Each row is a point on a landscape with many valleys, with its height.
From any point a ball rolls to the lowest of the 2 points nearest to it. It stops when none of these is lower. Distance is the straight distance between rows; heights are no part of it.
J624: [-0.40  0.37 -1.56  1.01  0.89  2.05  0.96 -3.94  0.13 -1.66  0.48 -4.17
  0.78  0.20  1.22 -4.74  0.80  0.64  2.55 -3.39]  height 208
J934: [-1.43  2.45 -0.04  2.21  1.94  0.41 -0.88 -1.28  5.38 -0.34 -4.59 -2.47
  0.29  1.83  0.06 -1.73 -2.97  1.70 -0.72 -0.78]  height 219
J404: [ 1.34  0.31 -2.05 -1.21  1.37 -2.83  0.15  1.64 -0.09 -0.06 -0.92  1.19
 -1.72  0.21 -1.55  1.81 -2.48 -4.91 -3.59  3.36]  height 491
J123: [-0.44 -0.77  0.74  1.50 -0.03  0.44 -0.71  0.75  2.00 -2.33 -0.98 -2.38
  2.42 -0.47  1.05 -2.90 -0.84  1.30  1.25 -0.65]  height 168
J723: [ 1.53 -1.29 -0.67 -2.80 -0.16  1.73  0.62 -1.91  3.28  0.41 -3.28 -3.91
  2.04  0.11  1.99 -4.82  0.38  1.44 -0.32 -2.43]  height 254
J880: [ 2.23 -0.57  2.03  0.09  0.39  2.66 -0.77 -1.07 -1.75 -2.41  4.44  1.20
  0.29 -0.73 -0.83  2.06  0.73  3.24  2.20  1.77]  height 760
J705: [-1.58  2.09 -2.17 -0.03  0.80 -1.67  1.30 -3.06  1.91 -0.85 -3.37 -2.31
  0.90 -0.51  1.08 -4.31  0.10 -0.02  1.71 -1.87]  height 283
J423: [-0.38 -0.80 -2.01  0.50  0.46  1.71  2.26 -3.41 -1.24  1.00  3.12 -3.03
 -1.26  0.42  0.87 -2.94  1.34  2.02  3.49 -2.37]  height 150
J213: [-3.01  1.24  1.90  0.26 -1.60 -1.48 -1.57  1.78 -4.66 -1.72  0.71  2.17
  1.15 -1.99 -0.49  0.18  3.36 -2.38  0.08 -2.44]  height 348
J627: [ 2.66 -1.40 -1.79 -0.31  2.54 -1.44  2.92 -2.40  1.57  0.83  2.62 -1.05
 -0.80  2.78 -0.67  1.37 -1.93 -0.13  3.26  0.79]  height 185
J972: [ 1.29  0.43 -2.65 -0.09  2.67  0.22  2.59 -3.50  2.71  0.53  1.14 -1.90
 -2.30  2.67  0.14 -1.27 -1.72  0.70  2.15 -0.70]  height 132
J99: [-0.84  1.56 -0.49  1.01 -1.54  0.69  0.63  2.76  5.54  1.13 -0.75 -2.88
  1.93 -0.25 -0.55 -2.55 -0.91  2.29  1.05 -3.75]  height 568
J325: [-2.97  0.66 -3.01 -0.28 -5.96 -1.33 -0.73  2.39 -3.60  3.95  1.38  0.89
 -0.33 -1.56  0.96  0.61  1.27 -1.82 -1.96 -2.29]  height 690
J909: [-1.27  1.60  1.62  1.04  0.04  0.11  1.74 -0.58 -1.78  2.09 -2.24  3.13
 -1.34  0.37 -0.40  3.08  0.50 -0.46  0.00  0.12]  height 233
J595: [-0.15 -0.49 -0.66 -2.28 -0.36 -4.03  1.69  1.15 -1.25  1.50  0.20  3.15
 -2.08 -0.19 -0.12  2.14  0.91 -0.86 -0.05  2.06]  height 256
J982: [ 3.42 -0.84  1.21 -3.07  1.11 -1.25 -0.69 -0.51  1.95 -1.75  3.65  2.87
  0.98  1.45 -0.45  2.45 -0.35  3.23  2.92  2.65]  height 272
J393: [ 0.20  0.54  3.23 -1.67 -0.03  0.91 -1.08  0.29  1.10 -1.75  0.13  2.48
  1.08  0.42  0.04  1.01  2.05  3.34  2.85 -0.08]  height 279
J736: [-0.03  0.07  4.86 -1.01 -0.87  0.70 -1.51  2.09  1.17 -1.61  1.36  0.23
  4.06 -0.23 -0.23 -0.19  1.98  1.67  2.45 -4.49]  height 319
J87: [-1.13 -1.68  0.39  0.81 -3.01  1.21 -1.27 -0.56 -7.03  1.87  0.85  0.59
 -0.32 -1.72  1.18  1.18  3.12 -2.05 -2.31 -1.08]  height 705
J903: [-1.83 -0.45 -2.79  2.47 -1.43 -3.96 -0.82 -1.04 -3.93  4.23  4.43  0.14
 -3.56 -0.33  0.41  2.06  0.18 -1.94 -1.19  1.33]  height 646
J659: [-2.10 -0.32 -0.90  0.64 -4.64  0.05 -1.33  1.67 -5.20  2.01  1.80  0.48
  1.01 -1.73  1.00  0.30  2.13 -2.72 -2.15 -3.28]  height 697
J600: [ 0.11 -1.92  2.22 -3.67  0.77 -1.86 -2.76  0.85  3.81 -1.84 -1.14  1.79
  2.96  2.62  2.73 -1.16  0.27  4.37  1.45  1.96]  height 350
J837: [-0.22 -1.13  0.90 -1.46 -2.00 -2.93 -1.36  3.72  2.33 -2.30 -0.96 -2.22
  4.52 -2.36  0.75 -3.17 -0.01 -1.04 -0.61 -2.39]  height 422
J752: [-0.14 -3.19  1.21 -1.49 -1.36 -1.94 -2.53  3.30  3.68 -2.31 -1.15 -2.55
  4.58 -0.21  2.06 -2.85 -0.53  2.34 -0.43 -0.29]  height 399
J732: [-1.96  1.31  5.19  0.27  0.33  0.97 -0.70 -0.11  0.13 -1.04 -3.56  0.36
  2.79  0.60  0.07 -0.48  1.77 -0.35  1.41 -4.05]  height 133
J979: [ 0.51 -0.64  0.22  0.74 -2.39  1.05 -0.55  2.34  0.32 -0.31 -2.44 -2.70
  3.03 -3.61 -0.17 -1.98 -0.43 -1.54 -3.61 -1.27]  height 180
J168: [ 1.21 -1.57  0.23  0.51  3.07  1.63  2.55 -5.80 -2.48  2.82  0.54 -1.25
 -2.53  2.33  0.32  0.87  0.59 -0.45  0.97 -1.16]  height 368
J374: [-0.36 -0.95  0.87  0.59  2.16 -1.13 -0.19 -2.21 -2.10 -3.77  2.87  0.93
  0.31  0.34  0.76  0.21  0.42  1.35  4.24  1.64]  height 423
J457: [ 2.53 -0.60 -1.32 -0.19  2.59 -1.26 -0.90  0.32 -1.92 -1.36  1.10  0.60
 -1.46  1.11 -2.29  2.58 -1.88 -5.45 -2.75  2.84]  height 478
J947: [ 3.43 -1.89 -2.38  0.21  0.20  0.13  3.88 -1.76  0.11  4.88  0.45 -0.72
 -1.38  0.99 -0.70  2.36 -2.16 -0.80 -0.67  0.11]  height 211
J473: [-0.93  0.22  2.95 -1.01  1.30  3.85 -4.16 -1.57  5.02 -1.86  1.29 -1.01
  1.13  5.65  0.50 -0.76  0.70  5.38  0.59 -1.97]  height 187
J139: [ 0.09 -2.68  2.95  0.70 -0.09  1.62 -3.84  2.16  0.93 -3.31 -2.41 -2.27
  2.88 -0.87  0.75 -0.64 -0.85  0.70 -2.88  1.46]  height 243
J88: [ 3.47 -1.79  0.49 -1.96  2.08 -2.22  1.50 -0.44  1.71  0.01 -1.10  1.11
  1.21  2.98 -2.08  4.43 -1.76 -3.03  0.49  2.09]  height 520
J477: [ 0.93 -0.73  0.64 -0.31 -0.02  2.39 -2.36  2.39 -2.39 -1.50 -1.15  0.47
 -0.55 -1.78 -0.26 -0.29  0.47 -2.45 -4.06  1.89]  height 240
J218: [-1.51  0.88  3.49  3.63  0.45  2.42 -2.93  2.68  2.06 -1.69 -2.60 -0.44
  0.46  0.04 -1.63  2.35 -1.34  1.23 -2.15  0.33]  height 159
J601: [-2.27  3.23 -4.64  1.59 -2.43 -1.74  2.68 -2.04  0.06  4.48 -2.63 -0.20
  0.04 -2.58 -0.32 -0.15 -2.31 -0.58 -1.18 -0.37]  height 401
J291: [ 0.49 -1.23  0.35 -3.17 -1.77 -0.66  1.85  1.86  0.05  2.04 -1.07  2.33
 -0.38 -0.67  0.56  0.88  1.97  1.21  0.48  0.52]  height 216
J331: [-1.55  1.24  1.40  0.45 -0.81 -1.38  0.15  2.41  4.35 -0.72  0.43 -2.21
  3.51 -0.16  0.17 -2.86 -0.65  0.69  2.20 -5.70]  height 579
J936: [ 0.05  2.27  0.83 -0.38  1.50 -1.51 -1.67  0.47 -3.02 -0.33 -0.15  4.41
 -2.57  0.71 -2.53  4.26  0.15 -3.43 -2.72  1.98]  height 482
J845: [-2.61  1.47  1.26 -0.39 -0.39 -2.09  0.25  0.98  1.67 -1.99  0.08 -0.60
  2.37  0.52  0.83 -3.17  1.25  0.28  4.28 -3.97]  height 590
J83: [-2.17  1.63 -0.64  2.05 -0.70  0.28  2.43 -2.58 -1.87  1.69 -3.04 -1.52
  0.91 -1.09  0.67 -2.19  0.53 -0.96  0.65 -2.88]  height 282
J369: [-1.57  1.64 -3.80  0.15 -0.98 -1.50 -1.72  1.93 -4.26  1.76  1.49  1.33
 -2.82 -0.76 -0.20 -0.21 -0.09 -3.47 -3.32  1.05]  height 329
J74: [-2.28  3.23  0.70 -0.39  0.61  0.15  1.39 -0.52  3.90  1.38 -5.27 -0.35
 -0.57  1.65 -0.10 -1.52 -1.12  0.55  0.14 -1.54]  height 182
J111: [ 0.33  0.58  1.29  0.01  1.02 -2.14 -0.57 -1.35 -3.67  0.50  1.56  3.98
 -2.24 -0.03 -1.77  4.63  1.35 -1.13 -0.12  1.32]  height 470
J443: [ 2.69 -2.03  1.28 -3.47 -1.86  2.28 -1.39  1.55 -2.24 -0.64  3.42  1.92
  0.22 -2.00 -0.42  1.16  2.79  2.08 -0.75  1.80]  height 782
J611: [ 0.09  1.10  2.43 -0.36 -0.32  3.68  0.47  0.65  3.49  1.49 -0.72 -0.53
 -0.05  1.92 -0.49 -0.58  1.08  2.73  1.39 -2.84]  height 574
J717: [ 1.73  1.06 -0.17 -0.48  1.46  2.72 -3.34  2.13 -3.41  0.19  0.05  2.39
 -2.32 -0.40 -0.98  1.13  0.36 -3.05 -4.75  1.94]  height 264
J810: [-0.25  0.75 -1.84  0.16 -3.12 -0.34  0.65  1.89  0.37  1.29 -3.24 -1.26
  1.45 -3.90 -0.09 -1.52 -1.03 -1.60 -4.04  0.30]  height 148
J152: [-1.01  0.13 -1.92  0.16 -2.90 -0.70  2.61 -1.21 -2.15  5.50 -2.16  1.30
 -1.37 -0.21  0.96  2.13 -1.41 -0.74 -2.00  0.08]  height 177
J130: [-1.14  2.19  0.80  0.01  0.66  4.34  0.82 -2.34  2.94 -0.32  0.64 -1.43
 -2.31  3.42 -0.25 -1.98  1.72  1.46  1.72 -3.53]  height 586
J831: [ 0.33 -0.91  1.93  0.27 -2.03  2.50 -1.51  4.47  3.36 -0.15  0.22 -1.06
  1.24 -1.03 -0.97  0.71 -0.10  2.40 -0.94 -0.25]  height 359
J528: [ 0.70 -0.26  3.05  2.02  2.40  3.42  0.23 -2.41 -0.73 -1.25 -1.21 -0.14
 -0.10  0.65  0.47  0.39 -0.08  0.71  1.38  0.13]  height 408
J411: [ 0.53  0.09 -1.59 -4.15 -0.01 -3.45 -1.34  2.26 -2.10  0.44  1.64  3.97
 -2.89  0.02 -0.95  1.88  1.73 -1.76 -1.78  2.32]  height 285
J43: [ 2.71 -1.51 -0.75 -0.40 -0.18  0.80  1.32  1.61  0.99  0.96 -0.29  0.29
 -1.13 -1.06 -0.39  1.68 -1.88 -1.26 -3.07  2.66]  height 62
J192: [-1.82  2.16  0.94  0.57  1.01 -1.61  0.96  0.86  2.83 -0.57 -2.91  1.45
 -0.85  1.26  0.18  0.30 -1.43  0.63  1.41  0.68]  height 220
J904: [-2.14  2.43 -4.94  2.22 -1.92 -2.19  0.96 -0.89 -2.09  2.28 -0.94 -0.02
 -1.30 -2.76 -0.59  0.11 -2.46 -2.53 -3.20  0.95]  height 374
J329: [-2.40  0.20  4.50  3.61  0.88  1.62 -2.92  1.16  1.65 -2.37 -3.36 -2.18
  3.03 -0.13 -0.58  0.09 -0.94  0.67 -0.59 -2.32]  height 134
J907: [-2.52  3.01 -0.23  3.65  0.54 -0.80 -0.38  1.33  4.24 -0.90 -3.73 -1.70
  0.87 -0.84 -0.89 -0.81 -3.20  0.95 -0.55 -0.05]  height 251
J16: [-1.68  0.19  6.00  0.92  1.10  1.40 -3.45  0.25  1.44 -2.65 -2.84 -0.86
  3.88  1.62  0.24 -0.19  0.68  1.30  0.79 -3.69]  height 113
J557: [-2.37  0.45  0.35 -1.49  0.93 -2.70  0.41 -0.53  0.45 -2.49 -0.68  0.48
  0.67  1.32  1.73 -2.87  1.65  1.30  4.92 -0.88]  height 604
J92: [-2.14  1.43  1.48  1.99 -0.98  1.61  1.45 -0.21 -1.91  1.61 -1.99  1.01
  0.01  0.05 -0.03  0.75  1.11 -0.01  1.08 -2.18]  height 255
J47: [ 0.12 -0.26 -2.09  0.67  1.86 -2.67 -1.85 -0.47 -4.61  0.21  4.76  0.90
 -3.32  0.26 -1.60  2.25  0.69 -3.64 -1.07  2.06]  height 448
J447: [-1.43  1.99 -0.96  1.14  1.72 -1.13 -2.51  1.68 -2.74 -3.55  2.92  1.81
 -2.59 -0.72 -1.14  0.21  0.69 -2.10  0.13  2.24]  height 535
J363: [ 1.34  0.04 -0.07 -0.41  1.93 -3.21  1.09  0.60  1.95 -0.72 -2.50  1.10
 -0.32  0.93 -1.30  2.82 -3.19 -3.63 -1.64  3.13]  height 505
J113: [-0.81  0.87 -0.22  1.09  0.50 -0.15  3.18 -3.11 -1.79  4.45 -2.50  1.29
 -1.90  1.28  0.29  2.23 -1.05 -1.13 -0.05 -0.58]  height 207
J114: [-1.29 -0.75 -2.49 -1.69 -2.62 -2.68  0.01  3.62 -1.18 -1.75  2.02 -0.50
  0.65 -2.69  0.32 -2.74  1.91 -1.10  0.46  0.34]  height 655
J42: [ 4.33 -2.12  2.26 -3.06  3.31  0.14  0.52 -2.50  2.37  0.20 -1.79  1.13
  1.28  3.89 -0.63  3.43 -1.55 -0.18  0.59  1.63]  height 534
J993: [-0.87  0.81 -1.31  1.46 -1.50  0.44 -1.60  1.29 -3.74  0.41  5.62  2.44
 -2.77 -1.27 -1.35  1.97  2.19  0.06 -0.14  0.46]  height 668
J537: [ 2.90 -1.27  2.94 -1.82  2.33  1.41 -0.67 -0.06  4.59  0.46 -1.66  1.09
  0.02  2.95 -0.14  2.60 -1.86  2.68 -0.10  1.66]  height 549
J948: [ 2.35  0.56 -1.45 -1.59  3.35 -0.91 -3.22  1.15 -3.14 -1.40  3.00  2.21
 -2.48  0.96 -2.45  1.66  0.06 -3.98 -2.13  2.37]  height 465
J334: [-1.25  1.99  0.35  2.21 -2.49  2.42 -1.76  2.87 -2.71 -0.57  3.98  2.18
 -0.86 -1.36 -1.83  1.78  2.33 -0.13 -0.16 -1.24]  height 676
J973: [-1.49  3.05 -1.98  3.07 -2.25  1.77  2.91  0.41  1.58  3.86 -1.34 -0.09
 -0.89 -0.17 -0.57  0.49 -1.79  0.70 -0.04 -1.75]  height 543
J431: [-1.30  0.44  3.16 -0.28 -1.92  0.13 -1.17  2.19 -1.66 -1.93  0.93  1.44
  2.37 -1.29 -0.46  0.10  3.00  0.29  1.49 -2.42]  height 333
J747: [ 1.64  0.28 -0.89 -3.17 -0.95 -0.60 -1.21  3.53 -0.21 -0.42  3.08  3.71
 -2.35 -0.62 -1.35  1.84  1.88  0.43 -1.03  2.24]  height 309
J864: [ 2.78 -1.88 -0.12 -1.81  2.47 -0.40  1.10 -1.80  1.87 -1.20  3.04  0.44
  0.28  2.47  0.52  1.04 -1.35  1.76  3.38  2.01]  height 231
J512: [ 1.28 -2.34  1.12 -0.84  0.64  1.94  1.06 -2.39 -3.26 -0.15  4.05 -0.53
  0.05 -0.38  0.74  0.04  2.01  2.88  3.43  0.56]  height 748
J813: [ 1.68 -1.88  1.73  1.39 -1.51  4.60  0.03  2.27  2.82  0.51  0.46 -3.10
  2.13 -0.66 -0.06 -0.71 -0.21  2.68 -0.15 -1.58]  height 379
J281: [ 4.91 -2.16  1.78 -1.83  1.95  0.10 -0.55 -3.09 -2.57 -1.65  4.20  1.21
  1.10  1.11 -2.47  4.72 -0.56  0.04  1.20  2.38]  height 322
J481: [ 0.29 -0.66  3.99 -1.29 -0.72  1.56 -2.90  2.15  2.83 -1.78  1.08 -0.04
  3.46  1.04 -0.14  0.27  1.58  4.46  2.17 -1.70]  height 303
J790: [ 0.86  0.55 -1.79  0.11 -1.76  0.65  0.75  2.55  1.13  1.77 -2.33  0.26
 -1.05 -1.89 -0.47  0.42 -2.05 -1.65 -4.67  2.42]  height 105
J44: [-1.86  1.50 -3.28  1.14  0.10 -1.55  2.69 -4.94 -1.67  3.45 -2.68 -2.44
 -0.13 -1.49  0.78 -2.47  0.44 -0.13  0.32 -2.06]  height 310
J501: [ 0.99  0.37  2.18 -1.43  1.02  2.76  0.22  0.52  4.87  1.99 -2.64  0.22
 -0.92  2.90  0.06  0.82 -0.50  3.08 -0.02 -0.35]  height 562
J658: [ 1.10 -2.71  1.81  1.31  1.47  1.67 -3.88  0.43  0.40 -4.69 -0.37 -1.25
  1.60 -0.36  1.15 -0.25 -2.07  0.43 -2.22  3.74]  height 273
J322: [ 0.57  0.65 -0.94 -2.77  0.71 -0.66  2.79  0.26  4.53  1.59 -0.67  0.63
 -1.85  2.65  0.69 -0.99 -0.35  2.12  2.50 -0.03]  height 581
J819: [ 2.63 -2.81  0.40  0.60  2.22  0.64 -0.98 -1.08 -1.04 -3.48  1.20 -0.90
  0.40 -0.56  0.70  0.40 -2.45 -1.42 -1.17  3.85]  height 311
J97: [ 1.10 -0.04 -0.23  0.52  2.81  1.12  0.05 -2.20  4.57 -1.35  0.26 -1.36
 -0.43  3.68  1.11 -1.26 -2.52  1.88  1.79  0.43]  height 68
J895: [-2.23  2.17  3.33 -0.98 -0.12  1.08 -0.03  0.44  2.75  0.88 -4.73 -0.51
  1.49  1.95 -0.06 -1.53  0.68  0.00  0.19 -4.09]  height 154
J986: [-0.50 -2.08  2.75 -2.73 -1.23 -1.26 -2.24  2.93  2.73 -2.05 -1.89  0.08
  3.39  0.01  1.53 -1.39  0.97  2.01  0.48  0.51]  height 377
J464: [-0.05 -2.15  1.07 -1.30  0.35 -0.68 -1.15 -0.09 -4.35 -2.84  0.18  0.96
  0.39 -2.17  0.79 -0.90  1.95 -1.45 -0.41  2.13]  height 380
J675: [-0.80  2.19 -1.20  2.06 -2.20  1.77  1.89  2.01  4.26  2.45 -1.97 -1.72
  0.75 -1.10 -0.83 -1.05 -1.65  1.55 -0.49 -1.90]  height 556
J28: [-0.46 -0.22  0.54  1.15  0.68  1.00 -0.48 -2.06  1.46 -2.61 -0.68 -3.88
  3.40  0.26  1.47 -4.76 -0.06  0.71  1.66 -3.43]  height 204
J383: [-2.01  0.38  1.40  0.17 -0.24 -0.99 -1.35  0.67 -4.62 -1.96 -1.03  1.59
 -0.12 -1.99  0.23 -0.14  2.21 -2.91 -1.21  0.60]  height 363
J173: [-2.62  3.04 -1.55  1.87 -0.68 -2.45  0.37  0.63  2.78 -1.43 -4.23 -1.49
  2.10 -2.65 -0.31 -2.46 -1.81 -0.67 -0.24 -0.09]  height 284
J866: [ 1.98 -2.41  0.88 -3.39  0.46 -1.87 -0.96  1.13  2.52 -2.31  1.16  1.86
  1.08  0.86  1.63  0.27 -0.50  2.06  0.94  3.48]  height 312
J424: [-0.28  0.39  1.79  2.80  1.85  2.79  0.60 -2.93 -0.77 -1.40 -3.49 -2.46
  1.17 -0.08  0.96 -2.08 -0.38 -0.48  0.41 -1.30]  height 428
J886: [-1.64 -0.19 -0.40 -1.31 -0.20 -3.73 -0.33  1.73  0.51 -3.45  1.30  1.31
  0.42 -0.39  1.28 -1.66  0.99  1.06  3.61  1.51]  height 620
J182: [ 1.77 -2.22 -2.25  0.86  0.24 -3.04  2.72 -2.32 -1.42  5.14  1.48 -0.77
 -0.48  2.06 -2.05  4.47 -1.21 -3.10 -0.42  0.44]  height 245
J51: [ 0.33 -1.74 -1.19  2.19  2.32 -1.14  0.82 -2.46 -2.23 -3.31  2.93 -1.44
 -0.14 -1.04  0.95 -0.98 -1.18 -0.28  2.46  2.48]  height 394
J712: [-1.52 -0.54 -2.31 -1.61 -5.52 -2.14  1.37  2.91 -1.83  3.53  0.30  0.42
  1.24 -2.37  1.06 -0.83  1.76 -1.00 -1.13 -2.27]  height 681
J421: [ 2.72 -2.32 -0.86 -0.39  0.50 -2.09  1.65 -1.28 -1.99  3.02  3.34  0.68
 -0.58  1.80 -3.08  5.89  0.25 -2.46  0.14  1.05]  height 269
J274: [-2.14  0.64 -2.59  0.51  0.17 -3.67  3.17 -1.57 -0.74  3.57  1.07 -0.13
 -2.58  0.65  0.34 -0.37  0.90  0.99  2.85 -0.59]  height 615
J635: [ 3.07 -1.01 -2.07  0.51  1.11  1.88  3.54 -3.14  0.96  3.20 -1.89 -1.96
 -0.84 -0.33  0.47 -0.15 -2.27 -0.15 -1.28  0.30]  height 172
J584: [-1.25 -0.77  2.17  0.60  1.08  2.10 -4.03  0.41  4.77 -1.92  0.96 -2.30
  3.29  3.98  1.20 -1.53 -0.35  5.05  1.38 -1.89]  height 161
J15: [-0.18  1.16 -1.81  4.26 -1.47  1.43  0.92  0.42  0.46 -0.56 -0.20 -2.68
  1.72 -3.10 -0.53 -1.78 -1.03 -0.50 -0.69 -1.18]  height 480
J649: [ 0.12 -1.70 -1.68  1.40  1.88 -1.62 -0.57 -1.16 -4.43 -2.07  4.92 -0.52
 -2.16 -1.46 -0.19  0.28  0.02 -1.80  0.47  2.68]  height 426
J513: [-0.30  0.71 -1.89  3.22 -2.16  2.09  2.23  0.80 -0.79  2.86  2.11  0.74
 -1.75 -0.75 -0.14  1.98 -0.28  0.58  0.00 -0.54]  height 527
J742: [ 0.44  0.97 -1.29  3.17 -0.50  2.16  0.77 -1.60  1.68  0.22 -2.95 -3.90
  2.73 -2.97  0.08 -2.88 -1.21  0.10 -0.95 -2.47]  height 463
J739: [-1.53  0.02 -2.31 -0.52 -3.51 -2.54  1.82  2.46 -0.82  0.72  0.19 -0.81
  1.45 -2.93  0.25 -2.46  1.28 -0.84  0.06 -1.65]  height 669
J73: [ 0.14  1.53  1.21 -0.42  0.21 -2.57 -1.38 -0.58 -3.12 -1.80  3.82  4.51
 -2.06 -0.55 -2.18  3.44  2.46  1.33  1.53  1.56]  height 458
J17: [ 0.97  1.16 -1.34 -0.75  2.62 -0.40 -3.57  3.26 -0.51 -3.23  2.40  1.08
 -2.20  0.21 -1.19 -0.68 -0.73 -2.09 -1.87  3.20]  height 521
J323: [ 0.05  0.68  2.63 -0.17  1.61 -0.80 -0.96  0.32  1.44 -2.18 -1.24  2.59
  0.12  0.86  0.08  1.80 -0.17  1.41  1.48  1.69]  height 253
J353: [-0.45 -0.42  2.01  0.27  1.48  1.55 -1.64 -0.56  3.07 -2.08 -0.62 -1.03
  1.50  2.35  1.63 -1.70 -0.41  3.12  2.23 -0.17]  height 125
J581: [-2.22  1.80 -0.27 -2.68  0.16 -0.76 -0.17 -2.98  3.46 -2.03 -3.30 -2.37
  0.70  1.95  1.42 -5.30  1.29 -0.49  0.81 -4.02]  height 241
J841: [-2.16  0.38 -2.93  2.43 -0.69 -4.93  1.91 -2.23 -1.92  4.87  2.40  0.04
 -2.77 -0.07  0.06  1.89 -0.94 -0.81  0.89  0.50]  height 632
J917: [-0.69 -0.40 -0.18 -3.41  0.22  0.84 -1.07 -3.21  4.42 -1.92 -2.77 -2.71
  0.64  3.45  2.27 -5.15  0.90  0.80 -0.69 -2.27]  height 209
J241: [-0.41  0.44 -0.86 -2.59 -3.52 -0.39  1.07  4.09  0.39  2.73 -0.66  2.94
 -1.16 -0.92 -0.39  1.32  1.04 -0.25 -2.36  0.85]  height 179
J787: [-0.39 -1.54  0.50  1.83 -1.80  2.02  0.60 -1.36 -5.64  0.97 -1.83 -0.26
  0.53 -2.39  1.20 -0.09  0.93 -2.43 -2.35 -0.31]  height 713
J814: [ 2.14 -3.41  0.07 -1.06  1.37 -0.25  0.74 -1.52 -3.26 -1.08  0.78 -0.12
 -0.43 -1.40  0.94  0.51 -0.03 -1.01 -0.16  2.69]  height 349
J466: [ 3.62 -2.39  0.04 -1.96  1.18 -0.92  0.93 -0.41 -1.47  0.23  3.30  1.94
 -0.54  0.56 -2.08  4.35  0.03 -0.82  0.06  2.40]  height 295
J821: [-2.48  1.10 -2.78  3.34 -2.19 -0.66 -0.72  0.56 -4.02  2.14  4.41  1.29
 -3.27 -0.81 -0.20  2.07  0.65 -0.98 -0.89  0.27]  height 658
J209: [ 0.75  0.79 -0.33 -3.19  1.65 -0.91  3.17 -1.58  3.21  2.98 -3.18  1.05
 -2.06  3.00  0.18  0.33 -1.16 -0.07  0.95 -0.14]  height 565
J588: [-0.51 -0.60 -1.90  0.88  0.94 -0.28  2.74 -5.17 -2.81  3.87 -1.02 -1.95
 -2.04  0.31  1.44 -1.38  0.62 -0.01  0.51 -1.55]  height 340
J200: [ 1.93 -1.04  2.65  0.31  3.17  3.18  1.37 -4.63 -2.53  0.45 -0.04  0.60
 -1.12  1.75  0.13  1.73  0.68  0.76  1.57 -0.38]  height 389
J235: [ 0.30 -2.38  0.34  0.78 -0.13  1.39  1.74 -2.58 -4.16  1.57  1.46 -1.02
 -0.26 -1.13  1.04 -0.34  1.80  0.97  1.60 -0.40]  height 736
J612: [-0.42  0.92  0.16  3.85 -1.62  3.55 -0.75  3.08  0.00 -0.78  1.26 -0.99
  0.17 -2.10 -1.03  0.20 -0.83 -0.49 -1.73 -0.29]  height 497
J733: [ 2.77 -1.46  1.36 -2.93  1.69  0.33  2.42 -1.62  0.77  2.46 -1.61  1.63
 -0.94  2.11  0.07  1.96  0.12  0.56  0.75  0.51]  height 550
J640: [ 0.93  0.25  0.54 -0.72 -2.09  1.48 -1.19  4.55  2.00 -0.39  2.42  1.80
 -0.82 -0.86 -1.00  1.60  0.72  1.65 -0.81  1.55]  height 336
J522: [-2.55  2.59 -5.55  2.72 -1.97 -1.11 -1.80 -0.11 -4.39  2.58  1.56  0.17
 -2.87 -1.31 -0.31  0.23 -1.64 -3.33 -3.73  0.69]  height 351
J808: [ 0.59 -0.06  1.15 -0.77  2.16 -3.05 -0.79 -2.23 -2.13 -3.34  3.93  2.80
 -0.51  0.47 -0.87  2.65  0.87  0.96  3.57  2.19]  height 442
J499: [-2.57  2.48 -2.58  0.96 -0.03 -3.67  1.56 -1.82  0.32 -1.12 -4.00 -1.23
  1.54 -2.83  0.43 -3.05 -0.59 -0.87  0.99 -0.29]  height 318
J574: [-0.70  0.81 -1.59 -2.63 -0.92 -0.97 -2.63  2.57 -4.38  1.51  1.25  3.19
 -2.92 -0.38 -0.38  0.40  2.25 -2.30 -2.52  0.96]  height 307
J221: [-0.46  0.61 -2.51 -0.99 -2.96 -0.79  1.75  1.93 -0.88  4.11 -1.46  2.27
 -1.63 -0.83 -0.02  1.92 -1.47 -1.71 -3.32  1.39]  height 146
J493: [-2.08  2.06  0.76  0.17  1.28  3.07 -1.09 -2.67  4.84 -2.77  0.79 -1.52
 -1.72  4.67  0.41 -2.87  0.33  1.87  1.61 -2.60]  height 597
J246: [ 0.83 -2.47  0.24  0.91 -0.05  2.40  1.91 -2.92 -3.82  0.88 -1.77 -2.18
  0.96 -1.83  1.69 -1.62  0.94 -0.35 -0.30 -0.58]  height 724
J772: [ 2.65 -1.60 -1.23  0.30  0.91  1.07  2.19 -0.58  2.64  0.95 -0.81 -1.35
 -0.35 -0.36  0.65 -0.28 -2.42  0.57 -0.46  1.73]  height 124
J840: [ 0.82  1.62 -2.15 -0.81  1.28 -0.69 -1.73  3.80  0.51 -0.47  0.35  1.56
 -2.98  0.05 -1.51  0.26 -1.84 -3.03 -3.79  3.03]  height 506
J318: [-1.20  0.96 -1.05 -1.14  0.14 -1.57  2.86  0.08  1.14  2.21  0.36  1.22
 -2.04  1.07  0.40 -0.22  0.86  1.85  3.33 -0.64]  height 599
J142: [ 0.11  1.96 -0.69  1.32  0.84  2.72  1.13 -3.35  1.95  0.94 -4.58 -3.53
  1.05 -0.63  0.43 -2.97 -0.80  0.00 -1.27 -2.62]  height 447
J578: [ 3.38 -1.72  0.70 -1.41  0.17  2.67 -1.53  1.42 -1.10 -1.98  4.34  1.04
 -0.62 -1.05 -0.82  1.64  0.21  0.99 -1.00  3.18]  height 772
J420: [ 0.82 -0.84 -1.42  0.37  0.06  0.18  2.02 -0.73  0.80 -0.21 -0.71 -1.61
  0.64 -1.25  1.19 -2.31 -0.51  1.15  1.15  0.35]  height 183
J416: [-0.46 -1.45 -0.98 -1.95 -0.56 -2.37 -2.06  2.85 -0.34 -4.36  2.92  0.41
  1.00 -1.39  1.09 -2.39  1.16  0.23  0.90  2.60]  height 637
J439: [ 0.61 -0.03 -0.08  3.14 -0.53  2.82  1.09  1.25  0.19 -0.30  2.25 -0.31
 -0.77 -1.07 -0.35  0.91 -0.71  0.93  0.64  0.62]  height 511
J228: [ 0.86 -1.45  0.70  0.27 -0.99  1.74 -2.41  2.40 -0.47 -2.06 -2.61 -2.20
  1.31 -2.73  0.36 -1.87 -0.62 -1.87 -5.15  1.53]  height 210

For each start below, name the point where the ball stops.
J235 -> J221
J464 -> J43
J717 -> J43
J973 -> J221
J168 -> J221
J837 -> J97
J752 -> J97
